Each row is a point on a landscape with many peaks, with its height.
A climber steps from a point to the highest of its 2 nearest points, and stops where none of them is higher. Distance is the straight distance between rows; heights are no part of it.
K_223: [-36  -5 -23 -10 -10  29 -26  41  -8   7  -5 -11  25  25 -10 -21  -1  12
   0   5  24  22 -20   9 -10  23   5  -1  13  12  -2   8  -1  26  10  19]  (h 66.9)
K_666: [-10 -37  31  15 -21  -6  15  -2 -19   3  12  18   6  -2 -10  17 -19 -12
  17   3 -13   9  -4  17  12 -16   5   9  33  23  -6  -4  18 -29 -25  16]  (h 65.7)
K_705: [-30   8  22  18 -11  11  25  39   2 -23  -7  -4   2  23  -9 -32   0   1
  -8  24   3   1  16 -34  -9  -4   4  -4 -15  17 -32  -8 -15 -52   0 -13]  (h 52.6)
K_416: [ 35   6  -9  12  15 -32 -19 -16   1  28   7   2   3   5  44  17   4   2
   8 -21  36 -10  48   5  -4 -21  -2 -34 -22 -13   2 -19 -10  -9   1 -11]  (h 2.1)
K_958: [ 10 -16  -3 -23  24   1  -1 -13  -9  -8  21 -12  15  -3   2  40  -4  17
  -2 -18 -16   5  -3  37  -6   3  12 -22   8   7   3  42   2  15  -7  -4]  (h 10.5)
K_366: [-32 -26   0  -8 -13  21  11  43  -8  -5   7  -5  31  14 -12  14   2  26
   9 -24  20  11 -24  40  -3   1  12  -5   8  26   0  15  10  15  -2  16]  (h 47.4)
K_460: [-22 -15 -15  13 -24  23  -4  41  -2 -17 -13   9  -1 -12 -22  -1  14  10
   0  -7  -5   8  -2  25  13  -1  21  17  -8  22  16  17  18  14 -19  22]  (h 55.2)
K_155: [-37  -6  -2 -20  -1  11  23  10 -18   8   8  -5  15  36 -12 -13 -21   8
  -3  19  -6  12 -35 -29 -10   7 -19 -24  36   1 -28 -21  -2 -13  11  -1]  (h 20.4)
K_456: [-26 -24 -17   3 -14  33 -18  32  -7  11 -17  -6  13  33 -19 -23 -17   2
  -9  14  19  19 -30  10  -7  23  12  13  31  16  -5 -14  16  16 -11  19]  (h 71.3)
K_717: [ 54   9  14  24  15 -25 -11 -42  16  17  -3  10 -16  -7  15  -6 -14 -23
   8  13  26 -26  15 -15  -7   0 -12  13   0 -46   9 -38  -2  -1  -6  -2]  (h 4.4)
K_378: [  9  24   3  17   8 -43  21 -13  11   3  19  13 -14   6  36  -5   2 -12
   2 -18  24 -15  37 -23   5 -10 -22 -24 -38   2  -5 -35 -34 -14  21 -16]  (h 1.7)
K_320: [-29 -17  -4  12 -23  29   2  33  -7 -12  -6  10   4   8 -30  -4   0   7
   0   7  -8  13 -16  18   6  10  15  14  13  19  -4   6  18   3 -18  15]  (h 53.4)
K_681: [  0  -8   9  14  -9  -7 -10  -5 -10   4 -33   4 -20   6   1 -27 -20 -11
  -2  24  10  -1  20  -6  12  -8   9  15  26   9   9 -13  15 -15 -25   7]  (h 4.3)
K_78: [ -8 -12  -3 -17   9  -8 -11  -8 -14   2 -29   1  -1  21   5 -15 -19  -3
   2  13  12  -2  12   2 -10  13  -3  -6  35  -2 -10   2  -7  -7 -13  -4]  (h 58.9)
K_693: [-16 -31  12  -2   4 -11  -1   2 -31  15  25  -1  29   4  32  35  -6  17
  31 -24  29  13   6  28   4 -27   6 -29  20  39 -14   6  -3 -30 -13 -17]  (h 61.4)
K_112: [ -3  24  -9  20 -15   6   9  13  24  -4 -16  -2  -9 -17 -13  -4  40   3
   8   3  21  -5  17  -6  40 -18   2  18 -36 -15  18  -9  18  -3  14  21]  (h 72.7)
K_665: [-20 -37   2   0 -17  11  -9  23  -2  17 -19  -7  24  23  13 -12 -14  12
  10 -22  51   3   5  46  -2   4  26   7  24  29   9   7   5 -12 -10  11]  (h 70.3)
K_650: [ 27  10   8  11   1   5 -10 -34  16   9 -28  11 -34 -18  -9 -24  -3 -14
 -14  26  -5 -13  -1 -33  19   5  -7  48  -4 -32  13 -40   4   5   2  -2]  (h 74.3)
K_308: [ 39 -11  19 -19  29 -13  -4 -49  -1  -3   5  13  -6  -3   5   6 -47 -13
  11  11 -28 -12   1 -25 -27  -1  -8   0  30 -21  -5   5 -28 -11 -14 -12]  (h 66.8)
K_312: [ 25  10  -9  -9  16 -31  -3 -20   3   2 -12  -2  -9   9  19   2  -8  -1
   1  -9  -5 -13  32  -3 -20  -4 -12 -22  -7 -15   0   1 -14  -4  -1 -13]  (h 2.9)
K_885: [-22  11  23  -5   3 -22  37  -6 -21 -18  18  -1  -3  -5  21   3  -1   4
   8 -13   0   0  14 -10  -1 -21  -3 -23  -9  27 -21   9 -20 -28  12 -22]  (h 3.2)
K_951: [ 48 -20  19  18  15  -7 -15 -32   1   6  13  15  -3 -40 -16  23 -17 -10
   4   8   2  -2   7  13  18 -15  14  12  11 -21  32  -8  12  12 -13  15]  (h 6.7)
K_716: [-24 -18   7 -13   2  -9  -1  11 -23   9  -3  -8  23  19  19  10  -8  14
  23 -13  33   5  14  27  -2  -9   7 -24  16  25 -12   7  -9 -24  -5  -9]  (h 61.7)
K_131: [ -5  20  24   2  -3 -18  31   4  -7 -16   3   5 -13 -17  10  -3   6   2
  -7  -6 -17  -1   6 -19  19 -18  -7   2 -16  12  -6   5 -14 -24  19  -8]  (h 3.8)
K_11: [-35  -2  14   8  -8   5  24  26  -9 -10  -9  -3   5  41  -6 -28 -18   0
  -1  25  12   6   7 -25 -10   2   1 -10  14   9 -37 -19 -10 -45  -6  -8]  (h 51.9)
K_194: [-14   5 -15   5 -14  13   1  37  11 -14 -17   1  -3 -16 -15  -2  29  13
   8  -3   2   2  16   9  19 -10  16   9 -24  13  23  19  18   9   0  18]  (h 56.4)
K_210: [ -6   3 -18 -39  20   2 -24  12   1   9  17 -33  29  27  23  16   1  17
  -6 -25  11   4  -3  29 -37  21  11 -35   4  -6 -12  41  -8  31  22 -12]  (h 53.5)
K_910: [ 17 -29  15 -26  24   9 -11 -47  -6  -4  -3  14  -8  -4 -13   3 -41 -12
  14  24 -28  -4 -22 -22 -23  15  -3  10  48 -20  -6   3 -19  -1 -21  -8]  (h 73.3)
K_700: [ 14  17  11  29  -6  -2   3 -17  16   6 -18   8 -21 -19  -6 -22  15 -15
  -9  19  13  -8   3 -24  44  -5  -4  45 -16 -29   7 -35  11 -11   9  11]  (h 73.7)
K_844: [-41  19   0  -6 -12  26   6  27 -17 -21  24  -4  12 -10 -19   3  22  16
   0   3 -17  21 -29   3  -4  14   5  -3  -6  18  -9  27   4  19  16  -3]  (h 15.1)
K_446: [ -9  20 -24 -30  16 -10 -17  21   3   3   3 -27  17  26  30   8  16  12
   0 -25   6  -7  16  15 -44  11   8 -34 -14  -7 -14  39  -8  24  18 -20]  (h 63.6)
K_855: [ 10   0   2   5   2 -12 -17 -24  -4   3 -42   5 -28  10   9 -41 -29 -15
 -11  34   7 -15  22 -27  -1   1  -2  19  27  -3   6 -22   4  -7 -23  -6]  (h 3.9)
K_516: [-23  44 -18  -7   5  -5  11  17  15 -18  -9   7  -7  14  10 -31  23  -7
 -16   4 -16  -1   8 -45 -15  17 -16   4 -28   3 -12   6 -24  -6  21 -25]  (h 64.7)
K_438: [ -2 -31  22 -17   3   6  -2 -31 -12  -2  -5  15  -7  -8 -17  -8 -35 -13
   7  27 -25  -1 -24 -15  -2   9  -4  19  52  -7  -9  -6  -5 -12 -24  -2]  (h 68.1)
K_653: [-25 -22 -10   1 -10  29 -22   8 -12   9 -24  -3  -4  28 -19 -28 -23  -7
 -12  33   8  11 -27  -3  -5  26   9  19  43  10 -10 -18  16   7 -24   6]  (h 74.7)
K_710: [ -4  32 -15  -3 -11  11   1   6  25  -9  -5  -2 -17 -20  -7  -1  46   7
  -8  -5 -27   2  -3 -21  17   2  -3  15 -37 -10  11   4   6  10  22   5]  (h 70.8)
K_514: [ 23  28 -25   6   0  -4 -11 -26  35   9 -33   1 -30  12   7 -32   3 -18
 -10  14   6 -22  13 -32  -4   8 -21  21 -16 -34   4 -32   1   8   1  -7]  (h 3.7)
K_386: [-29 -28  -2  -8 -16  26  13  10 -15   4  19   8  12  10 -39   8 -13   6
  -2  13 -26  19 -54  -3   2  17  -5   3  33   8 -16 -14  14   5  -4  11]  (h 52.5)
K_745: [ 39 -35  11  -1  15   8 -20 -32  -5 -10  10  14  -8 -36 -28  20 -33  -9
   3   5 -19  -1  -6  13   8 -12  18  19  24  -8  32   5   6  14 -31  15]  (h 7.2)
K_875: [-19   5 -37 -12  -4  18 -47  13  -5  10 -29  -8   7  15   1 -28   1  -7
  -8  19  10  11   1  -2 -19  38   8   8  13  -3  -3  12  -3  30   4   3]  (h 60.5)
K_569: [ 35   0 -16  -2   7 -10 -24 -14  13  12 -27  -7 -13  -5   5   0   1  -3
   1  -1   7 -17  24   9  -1  -4   5  -2  -4 -21  19  -3  10  12  -2   7]  (h 3.3)
K_741: [-28  11  -9   2 -10  14  -1  42   2 -13 -23  -1   1   7  -8 -22  19  11
   4  15   7   6  17  -6   2   0  14   3  -8  12   0  15   6  -8  -4   4]  (h 58.1)
K_342: [-10 -20 -11  -1  -9   7 -20  23   1   6 -35  -6   2  10   8 -17  -7   3
   3  -6  32  -2  16  30   5   4  20   9  12  17  15  17  10   3 -10  12]  (h 73.2)
K_566: [  0   4 -31 -12   2  21 -50 -15  -6  10 -35  -3 -10   8  -1 -26  -7 -15
 -11  31  -3   3  -3 -11 -31  41   6  14  21  -7   3   1  -6  30 -11  -5]  (h 58.3)
K_674: [-38  34 -35   7  -6  27 -25  30   6  -1 -16  -7  13  -1  -8 -37  40  -8
   3  25 -10  15  10 -35  -9  26   9  18 -31   5  -1  11   1  10  10   3]  (h 67.9)
K_110: [-32 -25  -3  12 -28  39   8  54  -6 -14   6   3  26  19 -30   3   5  21
   3  -1   8  16 -25  24  -6   4  16   9   0  26  -6   5  19  12 -10  24]  (h 50.9)
K_735: [ 12  23  19  12  -2 -16  26  -7   3  -7  17  -1  -8 -32   0  24  27   9
   0 -15  -4   0   6   1  33 -24  -2  -1 -30  -8  13   4   7  -6  27   4]  (h 5.7)
K_463: [ 36 -19  -8 -31  26   0 -16 -16   4   9  20 -21  23  12  22  39 -19  17
  -2 -18  -7  -2   8  46 -18  -2  21 -21   8  -1   5  40  -9   9 -15 -10]  (h 7.5)
K_90: [-13 -53  30   0 -12   2  19 -14 -11  -1  21  17   5 -10 -26  17 -30 -13
  12  10 -32   3 -34  10   8  -3   0  23  44   6  -9  -7  15 -20 -23  13]  (h 62.5)
K_794: [-36 -13 -15   1 -20  33   4  22 -23  -4  30   1  23   1 -40   9   0  15
  -3  -2 -20  28 -60   9  -2  18  -1  -1  10  23  -5  -6  14  25   2  22]  (h 47.8)
K_435: [-22 -32  24  16 -30   9  25  28 -19   1  10   5  24  27  -6  19  -4   5
  25   8  21  11  10  17  -4 -17   9  -4  10  40 -19 -10  15 -40 -11   5]  (h 62.8)
K_890: [  2  20  -8  10 -13  12   3   0  27  -7  -1  -2 -17 -29 -20  13  44   6
  -2  -6 -11  -3  -4  -5  39  -6   1  26 -37 -25  17  -7  17  13  19  16]  (h 71.9)
K_645: [ 33  -9  -1  30   2 -13 -21 -12   6  29  -6   6   1 -17  14  21  16  -7
   9  -6  51 -10  27  23  27 -15  14   2 -10 -17  29 -11  25  11  -2  18]  (h 5.0)
K_943: [-25  41 -33   5   3  13  -8  22  23  -6 -26   0  -1  14   5 -46  34 -11
  -8  16  -6   4  19 -54 -13  19  -7  14 -32   0  -4   0 -11  -8  12  -9]  (h 66.0)
K_440: [-18   6  44  18 -29  -1  43  28 -13 -18  19  -1   0 -10   4   4   9   4
   2   9  -4   4   9 -11   8 -32   8  -3 -19  37 -20   4  -7 -48   6  -7]  (h 57.6)
K_711: [ 39  -8  -7 -21  25 -15 -16 -21  -5  18  21 -19  22   9  40  36 -19  14
   4 -22   1  -2  28  39 -17 -18  15 -32  -1   4   0  31 -11  -6 -11 -20]  (h 4.8)
K_847: [ 15  45  -8  -2   8 -30  25  -5  40  -9  16 -11 -24  12  23  -5  18 -13
 -10 -28  -6 -21   0 -17  -9  -8 -32 -10 -52 -16 -10 -14 -17   0  27 -24]  (h 2.6)
K_922: [-17   6 -17 -31  18  16  -4 -14 -25  -3  39 -26  26   7  -9  16   1  12
  -3  -7 -13  21 -50   6 -23  20 -11 -37  15   9 -12  23   6  39  29  -1]  (h 35.8)
K_986: [-13 -42 -12 -19   7  16  -6  10 -11   6   7  -2  25  12 -18  14 -15  15
  -5 -17  11   8 -39  33  -4  19   7  -6  34  10   3   8   3  23  -9  17]  (h 47.5)
K_506: [ 67   9  22  -7  33 -14   6 -44  14   3  24   8  -6 -12   8  19 -43 -11
   2   2 -39 -15  -7 -21 -26 -15  -3  -1   1 -33   1  -2 -28  -6  -7 -12]  (h 62.1)
K_623: [ 27 -15  32  14   5 -13   3 -22  -8   3  21  18   0 -44 -14  25 -14  -3
   0  -3 -19   6   5  10  28 -22   6   5  12  -4  24   3   8  -1  -9  16]  (h 6.4)
K_302: [ 22  -8  18  22  -4 -17  -9 -13 -10  16  -7  16 -11 -23   5   1  -8 -11
   4   7  19   1  26   6  24 -21   6   3  13  -3  23 -13  16  -6 -11  16]  (h 4.7)
K_373: [-20 -30  13   6 -21   5   3  29 -17  11  -8   0  24  23  12   6  -7   9
  24  -9  38   9  13  34   0 -14  15  -8  15  37  -7  -2   4 -31 -14   2]  (h 66.5)
K_93: [ 14  -6  38   6   8 -15  23 -22 -15  -5  39   5   0 -45  -2  38  -5   2
  -1 -19 -27  10  -3  14  29 -30   6  -5   0  12  11  22   9  -7   3   5]  (h 6.1)
K_919: [-27  11  -4 -29   9  15  16 -21 -27  -5  35 -13  16   2 -12   4  -3   5
  -7   2 -23  19 -58 -17 -15  16 -23 -28  22   7 -24  12  -2  22  33 -10]  (h 30.4)
K_480: [ 26 -24 -31   6  -5   9 -33   1  19   3 -22  -5 -10 -21 -11   7   4  -1
 -13 -20  17 -16   8  28  13  -1  25  23 -10  -2  42   9  20  35 -11  23]  (h 77.1)
K_24: [  7 -18 -27  -2  -7   5 -39   6  18  11 -43 -10 -14  -1   6 -15  -2  -2
 -11  -1  26 -15  15  17   3   8  25  20   6   7  30  14  16  26  -7  15]  (h 75.3)
K_845: [-39  13  13   5 -22  31  19  42  -7 -19  12   0   6  -4 -25  -4  19  15
  -4  14 -20  18 -25  -9   3   8   9   7  -9  21 -18  15   8  -7   6  -3]  (h 16.1)
K_753: [-21  33 -32  -1 -12  20 -14  22  17  -7  -9  -4  -3 -15  -7 -15  52   1
   3   8 -20   9   8 -28   4  11   7  18 -37   1  12  13   8  17  12   9]  (h 69.5)
K_792: [ 22  19  -8  19   9 -37   2 -16   6  15   6   7  -7   6  34   2   9  -7
   9 -14  34 -16  42 -11   3 -14 -15 -26 -27 -17   2 -32 -14 -11  10  -6]  (h 1.8)
K_261: [ -5 -53  -7  -9  -1  16 -13   0  -9   4 -11   0  12  10 -14   0 -26   1
  -4  -7  17   0 -31  34  -3  18  14  14  45  11   9   0   7  17 -27  16]  (h 51.0)
K_99: [-14  -2 -15 -40  26   7 -10  -3 -14   7  20 -29  30  29   8  17  -8  18
  -5 -14   8  10 -25  11 -30  18  -9 -42  21   1 -15  22  -5  29  24  -6]  (h 43.6)
K_46: [-42  10  15   4 -21  41  21  41  -7 -13  26 -14  21  22 -32 -10   8  16
  -6  22 -14  23 -35 -27 -13   5  -5  -8  -3  22 -27  -6  11 -13  20   0]  (h 17.3)
K_632: [ 62  21  25   5  29 -31  20 -36  21   7  33   1  -7 -17  20  20 -23 -14
  -7  -8 -23 -20 -11 -11 -11 -12 -21   0 -22 -34  -6 -15 -26  -6   8 -19]  (h 59.0)
K_993: [  5 -29   8  15 -10   6   5   1 -11 -17   8  17  -4 -36 -30  19  -6   5
  -2 -17 -26   7  -8  32  27 -14  13  13   7  11  26  13  15   9 -25  22]  (h 76.5)
K_594: [-26 -25  -5 -27   8  13   0  20 -11   5  12 -14  32  19  -4  17  -6  27
   4 -24  19  12 -28  35  -6  10   6 -22  21  17   0  17   3  17   8   8]  (h 43.4)
K_72: [ 33  14 -21   8  -1   1 -22 -26  32  14 -28  -9 -26  -3  -1  -8  14 -10
  -1  12   9 -24   8  -9   2   1  -3  18 -13 -42  13 -24  15  22  -3   6]  (h 3.6)
K_86: [-27  -2   6  -5  -1  -4  11   9 -17  -5 -19   3  -2  26  -1 -25 -16  -2
   1  19   8   3  11 -10  -4   5  -2  -6  26   4 -23  -8  -9 -29 -14  -4]  (h 55.1)
K_125: [ 33  23  -8  -9   0  19 -15 -28  21  13  -6   9 -26 -22  -1  -5  15 -15
 -18   5 -54   0 -24 -30 -18  22 -17  21 -25 -29   6 -16 -23  15   7 -12]  (h 73.5)
K_437: [-31  14  30  12 -12  -3  43  33  -6 -28   9  -5   2   7   7 -21   8   3
  -8  14   2  -4  14 -24  -3 -19   4  -9 -26  30 -27  -2 -26 -48   9 -20]  (h 55.3)
K_80: [-39   0   3  -2 -13  31  16  29  -8   1   8  -8  15  37 -25 -16 -10   9
  -6  25  -7  21 -31 -32 -11   8  -8 -13  19  10 -30 -21   8 -21  10   3]  (h 18.7)
K_54: [ 34   4  16  26   6 -25  -8 -28  -3  20  -4  18 -11 -17  18  -2  -2 -15
   3   9  32 -10  29 -11  15 -11  -5   3   6 -25  12 -30   6  -3  -1   7]  (h 4.6)
K_324: [ 17  18  -7 -12   1   1  -7 -20  11  -2  -8   8 -17 -16  -2  -3  12  -3
 -16   2 -45  -1  -9 -22 -10  17 -12   7  -9 -18   3   4 -15  10   9 -14]  (h 70.9)
K_240: [-19 -33  13  -9  -4  12  11  -9 -16  -7  15  10   3 -13 -29  15 -16   2
   3   6 -31  10 -38  11   9  12  -1   6  37   4  -8   7   5   1 -19   6]  (h 58.0)
K_10: [  2  -6  13  18 -15  -4   1   3  -8   0 -15  13 -15 -14 -11 -11  -7  -5
   3  10  -7   5  13   5  26 -15  10  14  13   9  12  -3  16 -14 -14  14]  (h 4.5)
K_178: [-10  45 -26 -12   0  -8   2   8  19  -9  -2  -5  -7   7  15 -12  38  -5
  -4  -9 -24  -5   6 -28 -27  13 -13  -5 -32  -8  -3  13  -8  15  22 -19]  (h 68.4)
K_809: [-11  -4 -19 -13   2   9 -25   7  -6  -5 -19   2  -2   1  -9  -4   4   3
  -4   7  -8   8  -2   7  -8  23   4   0  14  -3   1  19   0  20  -4   2]  (h 64.1)
K_831: [ 21  44 -15  -6   5 -15   6 -10  43   3   6  -6 -23   4  17 -10  16 -13
 -12 -18 -27 -17 -15 -22 -17   4 -38  -3 -39 -30  -4 -12 -17   9  15 -22]  (h 2.8)
K_115: [ 22  18  11  33   5 -34  11 -21  15   9   8  23 -17   1  30 -15   3 -28
  -2   1  43 -19  28 -28  19   4 -24   9 -17 -27  -7 -47 -18 -17  10   0]  (h 54.8)
K_692: [-16 -31  21   8  -6  -4  10   7 -26   7  20   5  25  -5  11  37  -3  11
  27 -24  12  13   2  39   9 -26   8 -16  14  40  -1  13  10 -20 -20   1]  (h 65.3)
K_659: [ -6 -33  27   6  -2  -8  13  -8 -24   0  24  10  14 -18  -3  33 -12   2
  16 -16 -14  11  -7  31  16 -21   5  -9  21  25   6  17  12 -13 -24  10]  (h 68.8)
K_921: [ -7   8  21  13 -17  -5  19  14  -4 -10 -10  11 -14 -14  -7 -12   1   0
  -4  10 -19   5   6 -15  26 -15   5  14  -2   8  -1  -1   2 -30   2   4]  (h 4.2)
K_554: [-14 -22   4  -5  -8  20 -11 -10 -12   2 -19   9 -13   7 -21 -23 -24 -12
  -6  33 -16   6 -21  -6   0  22   4  24  45   1  -9 -10   8  -2 -28  -1]  (h 71.2)
K_439: [ 44  28  21  12  17 -32  19 -25  28   2  20   0 -14  -7  19  12   0 -21
 -12 -16  -8 -22 -15 -11   4  -4 -36  12 -39 -37 -16 -26 -23  -5  20 -17]  (h 56.8)
K_391: [ -8 -42   9  14 -11   8  10  10 -18 -14   8  10  14 -16 -17  27  -6   9
   5 -27 -11   7 -13  47  16 -13  16   6  12  23  16  17  14   4 -27  23]  (h 73.0)
K_729: [  4  31   2  -1  10 -38  32  -6  16 -15  12   2 -19  10  28 -10   7  -9
  -6 -20   4 -16  23 -24  -2 -10 -20 -16 -43  10  -7 -13 -28 -14  29 -25]  (h 2.0)
K_908: [ 14 -31 -16  17  -7   9 -13   8  -2 -13 -11   9  -4 -33 -23  14   0   4
 -10 -25   0  -3   3  37  25 -12  22  18  -5   8  39  10  18  27 -22  28]  (h 79.3)
K_912: [-38  -2  11 -21   7  -8  32  -5 -21  -5  11  -4   9  25   0  -3 -20   6
  -1   5  -3   1 -20 -18 -10   5 -19 -22  28   0 -35  -7 -16 -18   6 -16]  (h 23.0)
K_453: [ 28  13  -4  -7   0  22 -16 -31  16  15 -26  15 -35 -22  -8 -23   7 -17
 -21  19 -35  -1 -10 -39   0  21 -11  38 -11 -24   9 -28 -13  12   2  -8]  (h 75.4)
K_415: [ 45  21  -7   3  14 -26   1 -25  24  10  -5  -4 -15   2  14  -2  -5  -7
   0  -5  -5 -22  15  -7 -15  -5 -20 -11 -17 -39   3 -17 -12  -1   0 -11]  (h 3.5)
K_481: [ -2 -41   1 -24  13   3 -16 -13 -13  12 -20  -4   9  22  -3  -7 -33  -3
   5  14  18  -3 -16  17 -10  16   3   1  56   1  -3  -3  -1   2 -19   2]  (h 54.7)
K_537: [-23  14   0 -16   3  11  10   2 -16 -22  24  -6   3 -17 -11  19  20  12
  -4 -10 -26  16 -24   9  -4  14   4 -14   1  11  -9  39   8  24  15 -10]  (h 13.8)
K_765: [ 31  24  15  25   7 -33  12 -24  26   3  13  14 -15   2  22  -3   5 -32
  -3  -7  23 -25   7 -17  17   9 -37  20 -32 -39 -16 -41 -24 -13  16  -4]  (h 55.4)
K_487: [ 54  24   1  18  16 -22  -1 -33  35  16   4  -1 -16   3  17  -6 -10 -20
   9   1  15 -32  -2  -4 -14   2 -24   2 -19 -60  -1 -33 -14  -4 -11  -8]  (h 4.0)
K_175: [ -4  38 -28 -18   9 -12 -10  14  10  -6   6 -21   3   7  20   4  35   2
   2 -18 -20  -6   5  -3 -41  10   1 -24 -26  -9  -5  33   2  29  18 -18]  (h 73.9)
K_624: [  2   5  -3 -23  24 -25   1 -19 -15  -2   4 -12   7  17  25  15 -11   8
   4 -17   3  -7  27  12 -23  -3  -4 -34   2   2 -15  17 -17  -7   0 -25]  (h 1.9)
K_315: [ 14   4   5   9   2 -15   2  -3  -3   2   2   2   1 -22   2  23  15  11
   9 -15   3   2  25  20  23 -22   7 -12 -14   0  25   9  12   1   7  11]  (h 5.4)
K_973: [ 14  33 -11  -4   4  -7   6  -6  30  -2 -14  11 -24   3   9 -18  17 -14
 -22  -2 -25  -8  -4 -39   6   7 -35  23 -36 -18  -8 -21 -21  -3  21 -15]  (h 3.1)
K_787: [-38  14  10 -25   6   9  32  -6 -21 -11  25  -5   7  10  -4  -5  -8   3
 -13   3 -16  11 -44 -28 -11  10 -21 -18  18   6 -36   7 -13  -1  27 -20]  (h 26.4)
K_881: [ 30   0 -15  16   2  -7 -12  -3  20  12  -4  -8   0 -19  -4  26  24   3
   8 -17  18 -11  18  33  25 -15  13  -1 -25 -21  28   4  23  17   5  20]  (h 5.2)
K_465: [-40   6 -13  -2 -13  29 -14  67   4  -8  -9 -13  26  12  -9 -23  24  16
   7  15  26   8  13   2 -12   4  14   3 -17  17  -3  25   5  12   3  10]  (h 60.6)
K_106: [  8  35 -28  -2   2 -18   4  -4  38  -2 -20   6 -25  23  14 -34   9 -18
 -10   0   0 -16  19 -40  -6  10 -31   9 -32 -18  -3 -25 -18  -7  15 -14]  (h 3.4)
K_247: [ 17  -9   5  35  -8 -10 -19  -3  -3  24 -22  10  -9 -15  10  -3   0 -11
   1   6  47 -10  23  15  33 -20  18  12   0   1  36 -17  31  10 -12  21]  (h 4.9)
K_476: [  5  12  29   5  -3 -11  34  -4 -10 -16  25  -3 -10 -42  -4  28  18  10
  -2 -21 -23   7  -3  10  29 -27   7  -3 -19  18  11  24  11  -6  20  -2]  (h 5.8)
K_519: [ 32 -29   0 -13  18   1 -14 -22  -3  -7  13  -1   3 -17 -14  33 -18   5
  -1  -5 -23   3   0  29   0  -2  14  -3  16  -2  20  29   1  15 -22   7]  (h 8.4)
K_504: [-19   0   6 -15   9   1  15   6 -15 -19  14  -8   8  -9  -4  26  11  19
   7 -17 -10   7  -4  26   2  -1  10 -17   2  17  -2  37   7  10   4  -6]  (h 12.5)
K_802: [ 38  17   1  16   6 -25  -3 -36  20   9 -20  10 -27   5  13 -30 -18 -24
  -6  15  18 -27  18 -32  -1   6 -25  23  -5 -35   6 -43  -8  -4   1  -8]  (h 4.1)
K_146: [  9  18   4  33  -9  -9   5  -6  10   8 -15   7 -12 -15   2 -10  23 -10
   7  12  36  -9  21 -10  39 -14   1  20 -17 -20  13 -26  18 -11   7  19]  (h 73.1)
K_226: [-26 -12  36  19 -35   7  33  31 -17 -12  22  -2  16   6   0  21   9  10
  18  11  15  10  18  10  -3 -27   8 -10  -9  44 -16   2   5 -44  -6  -7]  (h 59.8)
K_309: [-42   3 -20   0 -16  39 -29  64  -3   3   6 -21  40  23 -15 -34  10  14
   5  13  28  24 -12  -1 -16  12   6   3 -10  19  -1  13   2  26  14  21]  (h 63.5)
K_38: [  5   9  -7 -13   3  -4  -5  -8   1  -9 -12   4 -11  -9  -5   2  10   6
  -6   0 -27   1   6  -6  -3  11  -3  -3   2 -10   5  16  -3   9   3  -6]  (h 67.8)
K_781: [ 38  -5 -32 -10   6   7 -38 -10  21  10 -24 -10 -18  -9  -1   4   5  -4
  -5   4 -11 -11   4   8 -17  10  12   3  -4 -22  21   8   4  30 -10   4]  (h 3.0)
K_898: [-10  14   2 -11  19 -34  21 -19 -17 -12  18  -3   0  10  35   7  -4   4
  11 -23   9  -7  36  -3 -17 -15  -6 -39 -15  22 -20   3 -26 -16   9 -34]  (h 2.5)
K_931: [ 35   9  -8  -2  21 -28 -11 -17  -5  18  17 -12  12   2  43  31  -1  11
   4 -26   9  -4  41  19  -9 -26   5 -40 -19   1   1   7  -7  -7   1 -21]  (h 2.7)

For each start below, name the point where the climber stops.
K_247: K_175
K_110: K_653
K_115: K_910
K_729: K_717
K_674: K_453
K_958: K_175
K_787: K_175

Call two points neighbours if one is among the 2 nearest of the other. Go from one point of each pair to the other, from neighbour to neighbour, staying as high as possible. Name the lowest point that can't be avoided.
K_908 and K_78: K_11
K_910 and K_653: K_438
K_453 and K_175: K_516
